Points, in no order, along strands that fork, close into loops and pass close to each other.
In the rows, zero is written as 128.
Points whose rows are less than 88.6 apart are linked; no others are. Some points are linked to none.
Q_689: [ 92 186 108 166 144  87 131 130 129 122 157 128 149 164 150  91 101 139
  93 102 110  75]
Q_817: [ 98 136 146 116 128  89 118 101 107 194 160 143 117 164 115  78 189 163
 198 107 107 147]
Q_90: [104 104  92  91 105 164 125 151 139 127  95 104 138 115  62  97 168  93
 129 107 164 150]
Q_880: [169 137 103 137 118 156 117 109  91 110  98  97 135 133 145  99 158  96
 153 144 159 168]
Q_741: [154 179  77 117 131 125 139 108  71  99 108 125 145 179 132 120 183 103
 183 124 151 175]
Q_634: [ 93 115 124 113 101 121 116 137 152 184 147 113 122 118 122  55 138 120
 151 129  78 148]
Q_892: [ 76 140 142 125 103  99 115 173 145 134 180 120 188 156 115 163 128 153
  73  67 109  86]
Q_349: [ 71 159  97 119 151  68 115 138 152 140 125 112 150 161 127 112 131 178
 163  75 147 141]
Q_334: [145 110 153 110 137 124  92 109 124 169 159 140 114 113 107  95 158 164
 206 148 110 174]
Q_252: [ 98 136 118 158  71 133 128 109 105  94 108 128 105  92 189  96  87 107
  78 138 146  92]
Q_888: [ 60 164  90  96 144 110 148 119 130 128  84 127 101 175 102  66 133 132
 110  84 181 111]
Q_304: [146 164 137 132 194  99 100  99 131 129 124 124 130 167 146 148 106 160
 191 143 154 153]
Q_523: [ 58 175 110 129 161  86 134 126 155 147 105 119 111 178 117  71 111 140
 107  90 158  95]
Q_94: [124 103 160 125 143 144  99 141 160 156 159 145 135 108  87 149 123 135
 104 131 105 103]
Q_683: [103 118 142 125 141 127 153  98 157 139  82 134  71 132 154 101  84 125
  86 158 167 116]
Q_992: [106  96 128 103 107 107 102 121 149 145 134 130 111  83 128 130 103 176
 136 143 124 162]
Q_329: [143 104 120 110 127 175 154 111 118 139  91 118 106 100  83  97 147  85
 138 158 140 151]
Q_227: [ 93 117 132 103 188 111  98 143 173 153 130 141 122 125  81 128 114 142
 146 125 130 120]
Q_767: [116 106 130 112 103 132 106 137 171 166 151 102 176  84 131  50 134 112
 134 133  90 145]
Q_261: [151  50 127 105 136 186 142 148 182 124 110 145  95  84  60 140 171  93
 106 121 126 142]
Q_163: [157 128 118 116 179 178 141 126 157 120  71  91 133 137  81  99 144  81
 137 150 188 151]
Q_179: [105 132 149 119  94 134 134 118 114 171 150 129 112 138 145  40 143 113
 122 136  84 130]
Q_280: [189 128 172 176 128 140 131  90 156 181 134 131 122  94 179 108 101 127
 126 222  76 144]
Q_278: [120 116 128 132  74 123 129 137 134 173 152 136 128 103 165  58 114 115
 104 155  69 124]
Q_301: [112 103 119 100 168 118 102 140 194 123  93 114 123 110 131 155 101 137
 136 139 186 132]
Q_254: [147  50 163 116 176 173 122 122 208 144 166 181  76  64 100 162 134 153
  83 154 122 139]
Q_298: [141 124  95 115  93 123 142 135  70 107 101 133 116 122 125 155 163 129
 169  98 136 169]
Q_102: [185 124 155 168 123 149 145 103 122 158 139 135 129 109 175 145  93 112
  94 204  74 125]
Q_38: [182 107 150 134 114 123 124 130 105 117 162 141 125 107 137 199 137 145
 133 142  79 150]
Q_251: [ 93 171 104 138 150 120 158 112 114  81 106 127 121 150 114 123 113 112
  85  92 185  80]
Q_112: [171 126 130 134 108 112 148 107  96 125 150 141  95 122 157 164 125 134
 152 148  88 166]
Q_496: [ 96 109 114  98 128 111  94 126 170 150 115 122 119 129 125 110 107 162
 146 119 141 158]
Q_983: [105 141 113 131 120 138 160  94  84  99  62 152  67 136 144  90 120  95
 108 111 193 110]
Q_129: [ 97 124 112  99 128 117 135 151 108 126 137 128 124 138  90 152 164 152
 136  80 123 147]
Q_753: [ 85 156  98 114 149 105 154 137 117 130 107 136 118 165  97 125 140 143
 124  82 128 128]
Q_332: [174 102 160 131  96 143 106 128 161 104 135 104 161 110 170 204 101 127
  54 172 162 101]
Q_217: [155  76 136 117 113 146 128 122 149 143 122 113 128  64 132  90  99 115
 130 173 109 165]
Q_323: [154 105 105 121  75 123 139 108  76 106 132 131 102 105 199 118 158 118
 162 129  92 179]
Q_787: [ 79 136 130 125 127 106 109 147 119 161 141 117 155 143  95  87 163 120
 135 104  75 106]
Q_325: [ 92 142  62 118  69  97 132 150  98  94 137 119 149 148 144  91 162 135
 153  71 129 144]
Q_701: [138 126 150 146 159 163 142 107 146 151 107 112 118 107 149  87  75 104
 104 193 119 116]
Q_273: [123 103 149 137 158 158 125 157 162 124 133 127 134 127  95 144 114  86
  59 147 131  81]
Q_886: [146  88 143 137  90 165 151 105 126 114  87 133  83  74 142 137 106  86
  64 146 148  99]
Q_513: [139  86 165 135 119 109  95  95 168 199 187 159 120  56 137  83 107 163
 173 169  97 154]
Q_443: [113 157 129 141 106  93 108 106 138 157 166 120 144 162 201  69 129 147
 153 150  60 126]
Q_81: [149  89 123 117 147 128  93 107 173 147 121  88 111 104 144 116  99 140
 150 170 162 167]
Q_638: [ 99 119 152 152  86 118 133 135 138 194 186 150 131  86 142  77 121 115
  86 157  36 103]
Q_86: [125 125 127 148 103 160 136 140 150 146 140 115 170 106 139  71  84  73
  64 168 103  89]
Q_546: [184 103 159 126 180 147 108 115 126 161 143 116 139 114  93 134 149 144
 190 178 124 176]
Q_192: [ 61 180 111 150 157  87 159 137 156 125 135 131 135 179 131  90 111 154
  93  67 126  75]
Q_289: [155  62 149 108 135 182 125 147 179 117 126 136  96  84  83 175 136 105
  75 136 142 134]
Q_982: [110  81 147 101 166 120  96 127 212 199 144 140 122  84 110  77 115 151
 158 146 123 142]
Q_615: [145 116 167 151 149 150 130 120 189 171 122 139 134 118 151 117  60 104
  89 204 115 101]
Q_48: [138 103  98 128  62 116 120 142  96 126 164 133 129 119 136 118 144 124
 157 116  78 150]
Q_268: [144 136 131 140  82 151 155 146  72  37 122 124 132 138 140 205 154 127
  92  74 190 112]
Q_489: [ 87 156 108 130 120 139 125 137 139 125 116 107 146 133 131  66  90 104
  94 128 149  90]
Q_237: [110 132 120 132  52 126 164 135  90  95 128 147 104 119 163 144 116 119
  79  92  94  93]
Q_295: [161 131 130 112 157 138 134  79 137 110  49 110  83 133 155 113 120 124
 158 182 206 158]
Q_420: [165 140 107 139 169 179 133 127 144  98  72  86 163 125  96 133 146  79
 102 147 187 121]
Q_659: [ 95 149  77 158  83  97 107  97 119  75 108 116 133 108 208  64 102 121
 124 115 174  87]
Q_550: [ 78 166 115 137  97  78 162  95 119 108 136 145  75 192 220  64 128 149
 128 109 133 116]
Q_590: [142 112 143 121 147 147 141 100 109 157 143 146 102 124  96 116 135 111
 150 156 104 164]
Q_729: [168  98 124 121 115 167 105 158 119 107 138  92 178  91  76 157 160 112
 142 129 127 145]
Q_820: [121 153 114 136 135 130 140 144 120  54  97 116 123 139 109 166 121 107
  80 101 212  73]
Q_687: [138 119 145 142 125 171 123 149 143 103 138 107 169 110  98 152 110 108
  73 145 144  95]
Q_429: [112 119  80  89 156 140 133 150 140 140  95 128 136 120  62 127 158 106
 147 120 179 156]
Q_199: [150 110 155 150  96 162 172 114  79 132 127 151 108 119 134 137 114  96
  57 171  70 113]
Q_693: [194 160 135 161 168 155 103 123 107  95 124  98 177 141 112 190 124 114
 131 161 141 133]
Q_677: [137 136 149 157 115 121 139 100 136 119  92 140 107 113 171 154  60 124
  83 151 144  98]
Q_379: [159 141  87 132  84 144 139 120  60  48 103 129 138 124 126 178 158 108
 127  75 194 104]
Q_668: [118 126 146 122 153 145 121 115 147 159 113 110 122 135 125  59 110 107
 125 167 128 125]
Q_816: [163 190 149 145 172 137 100 104  87 168 145 135 145 184 123 100 164 114
 212 150 103 146]
Q_283: [141  91 145 129  64 126 143 124 130 154 147 133 108  69 177 129  99 143
  85 171  89 126]
Q_656: [115 153  59 137  68  94 111 134 113  91 145 113 158 153 183  91 149 121
 157 115 108 131]
Q_645: [146 142 107 137 112 105 131 130  84  97 125 125 137 143 147 167 124 138
 153  98 130 146]
Q_18: [123  66 122 107 104 132 119 129 183 120 113 128 103  64 130 128  97 133
 107 140 159 140]
Q_923: [161  73 102 101 160 164 122 141 170 122  68 104 128  96  79 145 155  97
 144 152 193 157]
Q_871: [168 131 161 149 111 159 144 137 105 133 144 141 125 102 140 164 108 104
  83 172  65 111]
Q_536: [126 113 141 102 123 144 141 160 119  65 108 124 140 153  92 218 147 134
  81  82 205 120]
Q_827: [159 164 142 146 145 138 137 115  73 155 149 137 140 169 153  87 176 100
 178 150  81 152]
Q_669: [164  97 133 117 114 123  87 113 163 169 163 112 153  54 156 100 119 139
 170 152  84 166]
Q_548: [150 144 114 140 122 117 121  87 103  76  79 107  96 120 203 168  98 136
 156 158 179 143]
Q_127: [153 135 124 145 114 112 104 128  99 127 167 126 142 133 159 113 156 138
 204 138  54 161]
Q_920: [124 147 115 114 176 150 117 155 132 128 126 112 178 142  59 111 140 106
 128 130 146 125]
Q_291: [ 97 150  78 130  99 123 101 156 126 101 149  93 192 122 124  77 153 114
 140  93 128 104]
Q_478: [109 203 106 130 147 110 158 117  92 120 128 132 120 189 144  57 141 119
 125 104 142 102]
Q_947: [134  91 111 103 186 157 131 137 164 125  88 125  97 117  72 134 148 117
 143 134 170 145]
Q_846: [125 118 103  83 119 132 143 149  90 123 104 147 106 137  81 159 160 128
 146  90 143 172]
Q_589: [ 91 140 114 146  46 114 155 114 108 111 122 144  97 111 188  93 108 124
  94 118 113 100]
Q_910: [180  79 154 118 100 138 121 105 149 170 154 124 126  40 134  88 120 133
 159 166 108 181]
Q_337: [ 89 192 127 165 115  91 134 124 130 145 162 140 158 161 185 109  91 130
  77 134  79  76]
Q_854: [156 130 113 120  89 100 114 115  98 110 166 123 124 121 196 103 145 140
 193 147  88 173]
Q_544: [163 179 140 139 178 150 137 120  93 126 118 120 152 169  95 165 160 109
 162 151 122 136]
Q_59: [156 136 137  95 166 130 148 103  83 135 101 149  98 163 104 171 152 146
 192 140 142 179]
Q_946: [151  83 131 129  58 137 145 121  97 108 123 133 100  82 183 164 112 139
 113 131 117 128]
Q_797: [163  72 159  77 170 173 115 164 194  85 128 138 120 133  90 226 162 119
  81 125 185 124]
Q_530: [104 124 121 119 124 118 170 139  97  87  87 141  93 132 126 171 108 141
  95  78 170 132]
Q_718: [125 158  85 131 126 135 176 140  59  87 126 139 130 163  98 155 168 109
 125  83 146 138]
Q_209: [119  92 161 115 197 155  73 167 224 168 152 169 144 104  66 147 137 123
 135 108 124  91]
Q_4: [159  99 165 150 148 127  96 113 183 190 156 120 141  67 173 114  83 136
 146 204 101 151]
Q_642: [132  57 113  95 128 118 114 158 149 110 120 131  96  82 111 153 116 137
 124 123 150 157]
Q_728: [127 161 140 142 131 119 116 118 110 137 156 124 131 160 176  90 124 129
 134 142  78 120]
Q_39: [131 134 123 117 172 159 124 125 158 142  91 111 124 137 109  72 132  98
 153 166 168 149]
Q_19: [123 100 148 125 127 109 122 130 117 151 174 165 107 121  75 154 154 157
 126  97  80 144]
Q_440: [116 132  69 135  89 157 117 153 106  89 134 106 193 115 104 102 158  97
 109  97 115  97]
Q_406: [100 142 142 133 119 110 114 151 106 156 162 150 145 146 104 128 144 127
 153  98  54 118]
Q_676: [178 105 193 156 171 133 106  91 164 166 154 168 119  89 122 144  79 152
 136 196  86 150]
Q_760: [120 190  89 149 125 120 173 152  71  63 152 134 140 175 141 169 132 152
 104  57 135 105]
Q_832: [ 81 172  93 133 132 118 169 138 117  99 117 126 105 159 110  79 122 114
  78  88 144  82]
Q_899: [114 139 136 157  98 129 132  94 125  99  86 118  92 105 166 126  68 119
  69 146 182  69]
Q_737: [163  98 141 140 123 127 124  97 148 170 134 121 114  79 169 113  84 132
 136 199  94 159]
Q_135: [105 174  76 170  83  86 125 111 116  94 157 130 147 153 197  86 129 134
 122  99 106  99]
Q_96: [149  81 123 107 143 143  99 141 189 109 103  99 136  93 110 163 132 114
 129 143 196 142]
Q_870: [135 153  89 148 112 149 131 163  81 101 166 119 201 142  96 117 159  91
 107 104  99 107]
Q_578: [115  93 125 107 140  97 117 111 162 122  92 122 101 117 159 159  79 150
 123 144 173 135]
Q_402: [101 190 163 153 178  80 152 132 117 141 134 139 114 178 171 155 105 172
 126  90 111 111]
Q_463: [148 130 132 116 131 145 129 165 127  62 117 125 165 135  94 183 139 110
  70 108 188  84]
Q_986: [127 158 132 115 132 109 127 117  92 168 164 136 142 169 125 124 183 158
 214 115 117 157]
Q_441: [116 134 158 136 103  91 129 121 112 174 170 161 129 143 113 133 170 168
 171  78  51 134]
Q_612: [108 127 177 152 184 165 138 157 166 160 158 165 134 149  57 134 127 101
 102 128  84  68]
Q_859: [129 117 143 148  77 140 164 110  85 110 118 150  86 117 159 146 111 115
  66 133  99 116]
Q_915: [171 174 104 147 169 141 130 123  97 106 102 103 167 164 109 143 156  83
 162 143 156 147]
Q_822: [108 113 165 136 152 159 115 163 139 148 161 142 153 130  74 142 138  99
  99 108  77  92]
Q_730: [114 129 127 116 127 155 156 135  90 101 100 143 103 154  91 173 139 121
 108  91 164 114]
Q_711: [168  75 136 127 106 149 100 138 149  96 121 101 139  95 150 177 108 133
  99 157 155 122]
Q_966: [143  80  96 106 141 145  93 154 144 109 118  95 171 101  68 162 163 116
 156 122 154 157]
Q_322: [115 177  73 115 121 116 127 137  83 111 139 127 153 179 126 102 195 129
 186  88 145 176]
Q_343: [167  93 157 112 124 143 138  88 139 143  79 109  96  90 151 111 105 129
 134 187 155 150]
Q_425: [182 110 161 118 138 143 127  99  97 177 163 141 107 118 121  86 153 135
 181 163 101 169]
Q_392: [121 186 142 158 127 101 180 127  86 130 182 169 116 189 164 147 143 134
 146  84  71 130]
Q_87: [142  93 135 117 106 144 138 139 100 146 150 153 116 114  64 138 152 126
 137 112  71 143]
Q_878: [161 123 117 173 110 165 115 137 150 104 126  92 188  97 142  78  98  82
  75 164 125  85]
Q_460: [115 133 110 100 166 148 165 127 139  80  62 143  86 154  82 179 128 112
 116  93 213 115]
Q_926: [164 148 133 155 143 131 151  87 108  88  76 123 104 145 165 174  98 129
 130 145 160 144]
Q_602: [173  54 122 100 145 183 144 136 174 116  99 114 105  76  59 123 169  85
 137 148 164 168]
Q_592: [135  86 157 147 125 114  94 131 164 164 172 154 152 101 117 150 111 157
 129 140  88 138]
Q_108: [120 175 159 159 164  79 132 110 113 156 150 164 115 163 183 173  84 185
 163 111  90 121]
Q_936: [138 119  97 108  75 134 145 114  81 107  98 125  94 117 146 103 163 131
 166 122 127 177]
Q_188: [151 105  99 105  96 160 154 122  81 125  93 106 101 109 103  97 174 102
 157 129 139 174]
Q_383: [121 159 144 144 143  87 141 108 117 135 116 146 107 155 188 145  95 169
 158 130 113 152]
Q_353: [ 94 151 168 139 140 103 137 146 138 158 163 152 147 153  96 173 149 170
 138  44  86 107]
Q_17: [186 109 126 128 161 150 125  99 136  94  54  89  98 123 110 180 137 127
 150 161 201 156]
Q_932: [101 158 114 105 184  85 128 132 129 134 123 132 142 165 130 154 121 163
 176  83 136 132]
Q_326: [156 142 141 120 107 147 125 126  85 164 166 125 138 150 125  56 182  98
 183 158  76 157]
Q_467: [102  91 160 124 134 118  92 133 186 183 162 139 121  92 105 104 111 170
 131 144 101 135]
Q_156: [ 85 123 122 108 118 120 155 120 119  98  79 121  85 119 143 131 116 127
 131  82 191 130]
Q_6: [112 133 181 127 204 132 122 132 176 176 156 195 108 149  51 156 135 134
 149 101 122  86]
Q_408: [155 138 104 145 107 138 118 101  85  89  83 104 115 114 176 124 133 113
 166 156 182 145]
Q_80: [111  89 127 116  69 104 123 136 143 170 165 146 120  62 154 153 103 163
  99 150  83 115]
Q_905: [ 98 148 179 154 186 134 118 125 152 177 156 165 138 169  58 149 112 117
 131 107  96  76]
Q_815: [ 82 155 119 147 129 106 103 164 132 118 166 120 182 147 113 118 137 148
 100  75 100 100]
Q_204: [136 112 125 121 110 127  88 135 153 123 107  96 138  95 162 122 110 130
 138 153 142 147]
Q_378: [137 149 125 146 133 118 137 125 104  75 105 114 117 133 148 158 106 125
 127 125 149 124]
Q_911: [108  94 143 116 161 118  93 159 199 148 148 139 147 102 134 166  88 157
 104 133 132 116]
Q_898: [126 104 137 122 108  77 108 107 144 139 111 141  91  94 166 152  85 173
 130 143 142 157]
Q_153: [ 85 109 114  96 105  90 134 167 156 106 131 124 122 128 108 191 118 176
 104  58 154 122]
Q_825: [142 102 117 128  93 102 104 144 139 125 129 106 143 106 169 173 106 161
 145 129 132 152]
Q_311: [ 63 170  77 109 125  90 157 136 114 125 106 118 125 180 106  92 167 142
 131  65 159 127]
Q_598: [108  98 115 109  78 105 109 144 114 118 127 121 135 113 144 163 111 150
 124 104 132 124]
Q_661: [ 73 135 145 125 154  77 105 122 161 144 143 136 128 150 147 150  94 204
 145 101 114 119]
Q_14: [114 179  99 134 127 130 154 153  95  88 139 123 151 159  92 113 127 106
  71  77 133  86]
Q_521: [147 105 138 108 116 157 119 153 111 145 156 121 161  95  73 143 147 106
 138 129  86 136]
Q_475: [ 99 134 156 148  85  87 136  94 108 181 168 170 101 145 143  97 145 164
 154  99  32 125]
Q_73: [ 95 106 174 120 207 141  97 165 215 148 160 161 137 140  73 169 113 128
  99 102 131  79]
Q_569: [135  89 116 116 130 179 142 127 150 114  55 125  91 118  97 111 125  82
  97 132 180 116]
Q_407: [121 128 131  89 128 135 123 130 123 197 137 105 133 174 128  39 186 142
 177 152 166 145]
Q_419: [125 158 104 116 134 144 174 153  88  89 129 154 144 170  80 153 161 111
  93  70 122  98]
Q_253: [101  92 131  98 156 124  91 131 184 166 130 110 135 117 127  78 117 152
 162 149 147 141]
Q_937: [ 98 131 162 138 167 145 143 145 155 143 152 159 131 154  95 152 105 118
  67 137 109  70]
Q_770: [158 107 134 121 119 153 151 111 120 116  97 130  90 102 120 126 113  95
 121 176 141 150]
Q_655: [ 92 158 114 157  89 102 117 118 144 161 173 113 161 156 181  36 151 131
 127 141  59  89]
Q_331: [165 187  79 159 128 133 167 123  57  62 112 132 149 154 108 143 168 100
 121 105 155 116]
Q_303: [131 144  95 174  91 137 112 134 129  90 118 101 172 106 167  93 110  97
  94 145 144  85]
Q_841: [140 105 129 114 116 106  76 136 145 147 156 105 153  88 151 113 129 161
 193 129  98 158]
Q_635: [162 137 146 147 134 143 117 157 110 105 163 121 187 145 122 183 144 114
 114 146  86 114]
Q_49: [160 117 147 132 130 169 126 166 126 123 132 111 191 111  83 147 119  91
  87 158 100 118]
Q_37: [ 85 105 135 107 152 124  81 170 207 164 157 125 166 107  79 114 142 134
 120 101 109 103]
Q_681: [160 111 147 126 100 155 173  93  95 131  85 139  77 105 151 103 102  94
  96 175 115 142]
Q_223: [181 149 112 124 132 141 108 130 100 122 121  95 152 130 121 109 165 107
 194 159 132 171]
Q_671: [114 143 138 149 107  99 171 131  92 148 189 166 119 157 133 143 148 138
 115  81  58 121]
Q_399: [108  76 115 111 109 136 100 159 201 140 121 102 141  81 131 109  84 125
  95 128 150 120]
Q_776: [141 178  78 138 124 142 152 122  49  64  87 120 128 134 117 144 159  91
 149  89 190 115]
Q_211: [171 159 112 116 136 135 147  99  69 121  90 132 119 164 114 159 180 121
 193 149 149 182]
Q_104: [101 129 166 132 229 140 126 166 187 140 133 176 125 160  62 175 143 132
 123 106 143  88]
Q_557: [150  92 155 129 113 140 113 126 121 154 166 146 118  85 126 163 109 143
 120 137  71 141]
Q_973: [103 145 151 125 178  99  91 142 172 164 135 127 139 149 122 138 101 173
 158 130 135 121]
Q_45: [146 109 187 155 161 141 132  97 177 182 148 147 110  91 134 137  71 124
 107 207 101 128]
Q_396: [125 179 127 142 155 102 109 116 112 133 147 112 143 161 151 125 126 127
 165 126 109 131]
Q_264: [136 119 142 126  93 119 134 151 110  61 141 128 138 121 182 214 120 165
 103  83 160 117]
Q_814: [108 134 118 100 117  91 105 116 128 146 128 126  99 137 163 105 108 158
 167 127 124 150]
Q_968: [165 142 122 136 144 174 153 127 110  87  76 110 149 148  78 171 141  92
  87 140 177 113]
Q_491: [123 104 161 128 102 111 131 121 112 155 180 172 108 101 118 144 135 157
 102 126  51 119]
Q_236: [112 142 121 139  82 109 153 160 102  83 139 130 142 138 166 185 100 166
  86  58 165 103]
Q_363: [119 176 120 125 173 112 122 137 110 121 128 107 140 161 116 137 128 132
 156 118 157 126]
Q_623: [129 177 107 113 123 113 144 112  77 140 140 132 126 224 151  92 215 129
 213 128 125 154]
Q_178: [105  90 153 117 128 129 137 119 137 174 141 145 102 122  97  84 137 122
 143 134  92 135]
Q_719: [ 98 133 115 110 165 128 145 116 161  86  58 132  91 139 127 174 102 124
 107 114 216 104]
Q_613: [164 127 162 150 150 134 107 141 129 149 154 123 164 120 123 147 123 120
 136 146  80 115]
Q_833: [141  91 148 124 108 135 166 102 127 154 114 156  83  85 157 116  97 128
  87 173 106 138]
Q_702: [170 179 131 166 197 155 112 122 102 112 126 110 175 178  99 165 131 105
 126 170 125 102]
Q_875: [127 107 117  80 161 129 154 119  97 145  95 162  77 138  77 158 160 147
 165 116 152 186]
Q_605: [169 129 175 151 153 118  89 113 139 160 159 114 151 116 145 149 118 140
 175 169 102 150]
Q_248: [ 96 140 121 147 112 139 124 161 147 133 134 104 161 132 125  54 104  99
  78 146  98  91]
Q_686: [114 122 168 121 114  90  95 105 137 206 175 147 108 145 133  62 161 169
 194 124  80 134]
Q_274: [ 92 133  83 115 103 121 115 137 115 122 126 113 164 157 106  89 155 126
 136  93 133 129]
Q_852: [163  95 127 117 140 129 115  82 163 121  77  99  86 104 136 115  99 139
 159 179 188 172]
Q_769: [187 117 176 145 169 110 106  91 136 148 141 129 118 103 147 167 104 161
 156 198 103 143]
Q_110: [117 161  74 147  81 113 112 123 115  84 117  94 151 115 165  72 116 104
 129 120 154 104]
Q_175: [148 136 135 115 123 112 124 120  93 130 120 130  97 137 165 127 118 158
 166 141 106 153]
Q_931: [158 166 127 154 147 144 127 161  84  97 167 120 189 164 105 144 143  83
  94 132  95  89]
Q_813: [102  93 123 107 136 123  85 168 199 155 137  94 168  84  99 120 112 110
 122 126 119 121]
Q_556: [125 138 110 132 101 149 169  98  64  82  88 129  91 132 121 116 134  87
 100 113 168 115]
Q_576: [ 60 167 130 137 178  82 151 130 145 146 124 139 114 166 143 138  97 195
 127  76 127 124]
Q_413: [131 155 126 152  88 124 170 143  84  49 134 136 137 152 163 183 116 128
  74  87 175  82]
Q_662: [ 76 142 100 125 144 132 125 122 164 113  96 102 123 133 124 105  76 128
  89 124 174  87]
Q_712: [ 85 178  96 156  87  81 143 114 122 104 146 136 124 181 220  65 117 161
 134 111 105 122]
Q_837: [126 111 171 126 132 117  81 109 143 206 172 136 125 111 130  49 138 159
 198 156 110 156]
Q_786: [121 187 125 151 137 124 163 125  76 103 136 152 123 187 146 141 144 147
 147 105  98 131]
Q_10: [168 140 166 150 139 138 136  96 116 176 136 117 115 133 169  86 113 115
 136 206  96 152]
Q_207: [ 64 161  99 122 155 111 166 111 158 101  80 132 115 150 125  95  87 134
  81  92 200  82]
Q_68: [125  87 123 104  99 118 131 139 127 105 113 148 106 103 129 182 112 165
 127 114 169 141]
Q_907: [107 132 158 138  98 106 168 127 102 163 171 186  97 130 136 150 130 132
  68 111  47 118]
Q_247: [137 135 104 151 123 167 163 120  84  80  88 124 133 127  98 134 129  75
  85 120 158 102]
Q_466: [ 93 168 134 156 105  85 150 143 143 145 163 151 131 144 173 154  90 161
  67 117  87  81]
Q_143: [174 137 182 132 155 139 124  80 112 179 133 141  95 141 145 100 126 143
 182 190 101 159]
Q_285: [202 148 105 137 143 141 109 128  92 109 107  95 174 138 120 166 172 107
 172 137 140 180]
Q_34: [147  78 166  91 132 164 138 157 161 108 140 144 114 117  88 214 144 119
  62 112 166 124]
Q_849: [155  69 142 112  94 155 106 146 194 114 106  98 150  49 151 162  85 124
  86 163 158 110]
Q_401: [147 114 150 153  98 131 128 128 136 123 122 129 135 103 181 186  75 137
  71 165 154 100]
Q_11: [ 92 163  82  95 123  93 106 139 138 131 120 114 146 151 141  99 159 153
 181  99 148 168]
Q_484: [148  67 142 128  98 142 100 149 173 146 147 117 151  56 156 153  82 138
  93 171 120 116]
Q_842: [109 190 114 131 120 113 178 107  71 104 146 152  83 191 150 100 161 130
 139  88  89 131]
Q_984: [ 95 142  85 111 114 114  93 132 112 110 102 106 144 146 139 110 131 128
 176 110 141 138]
Q_789: [ 81 130 153 120 113  83 137 161 133 142 167 148 136 148 106 158 143 169
  91  61  95 107]
Q_818: [154 140 107 146 105 135 108 123  98 143 166 112 154 133 161  70 193 114
 201 131  78 169]
Q_461: [ 68 155 104 142 102  92 101 143 137 143 159 106 171 152 108  72 158 137
 103  85  72  89]
Q_22: [100 167 118 125  98 100 176  93  84 118 149 155  89 195 198  86 144 137
 142 116 110 137]
Q_790: [185 135 120 141 153 142 106 127 129 115 108  86 172 123 111 180 144 121
 164 172 123 155]
Q_142: [152  75 139 102 154 167 101 181 205  86 102 114 131 104  97 194 139 120
 105 125 179 122]
Q_779: [136 128 125 112 159 155 160 152 130  91  96 144 106 138  98 198 146 122
  84  88 191 116]
Q_834: [109 142 140 104 179 112 136 115 126 157 104 157  79 163 100 117 134 141
 177 135 160 167]
Q_657: [113  99  86 111 112 150 113 171 122 108 109  86 166 118  68 139 145 101
 141  95 169 129]
Q_959: [103 122 112 120 140 120 138 121 130  71  69 116  92 107 144 155  93 123
 101  80 223  96]

A tip is a point with one link. Name the tips that can be reached along the links from each point below, in the order of the rows.
Q_163 => Q_227, Q_983, Q_209, Q_655, Q_49
Q_489 => Q_659, Q_264
Q_787 => Q_353, Q_475

A fork is a point with three links, a tip a point with one. Leave the first point through the second and follow the links. Name the first fork or tip that comes.
Q_484, Q_849 => Q_280
Q_491, Q_907 => Q_274
Q_605, Q_769 => Q_983
Q_413, Q_268 => Q_251
Q_14, Q_419 => Q_264
Q_274, Q_325 => Q_491
Q_102, Q_871 => Q_484
Q_19, Q_87 => Q_923
Q_852, Q_81 => Q_37
Q_37, Q_813 => Q_852

A piece is two or more points that can be reached from each other along the links. Count, over all rows, the pieces, the separate loops (a circle has one, a figure eight two, a Y none), the forks (points with three links) and the tips (points with one).
pieces => 5
loops => 5
forks => 21
tips => 21
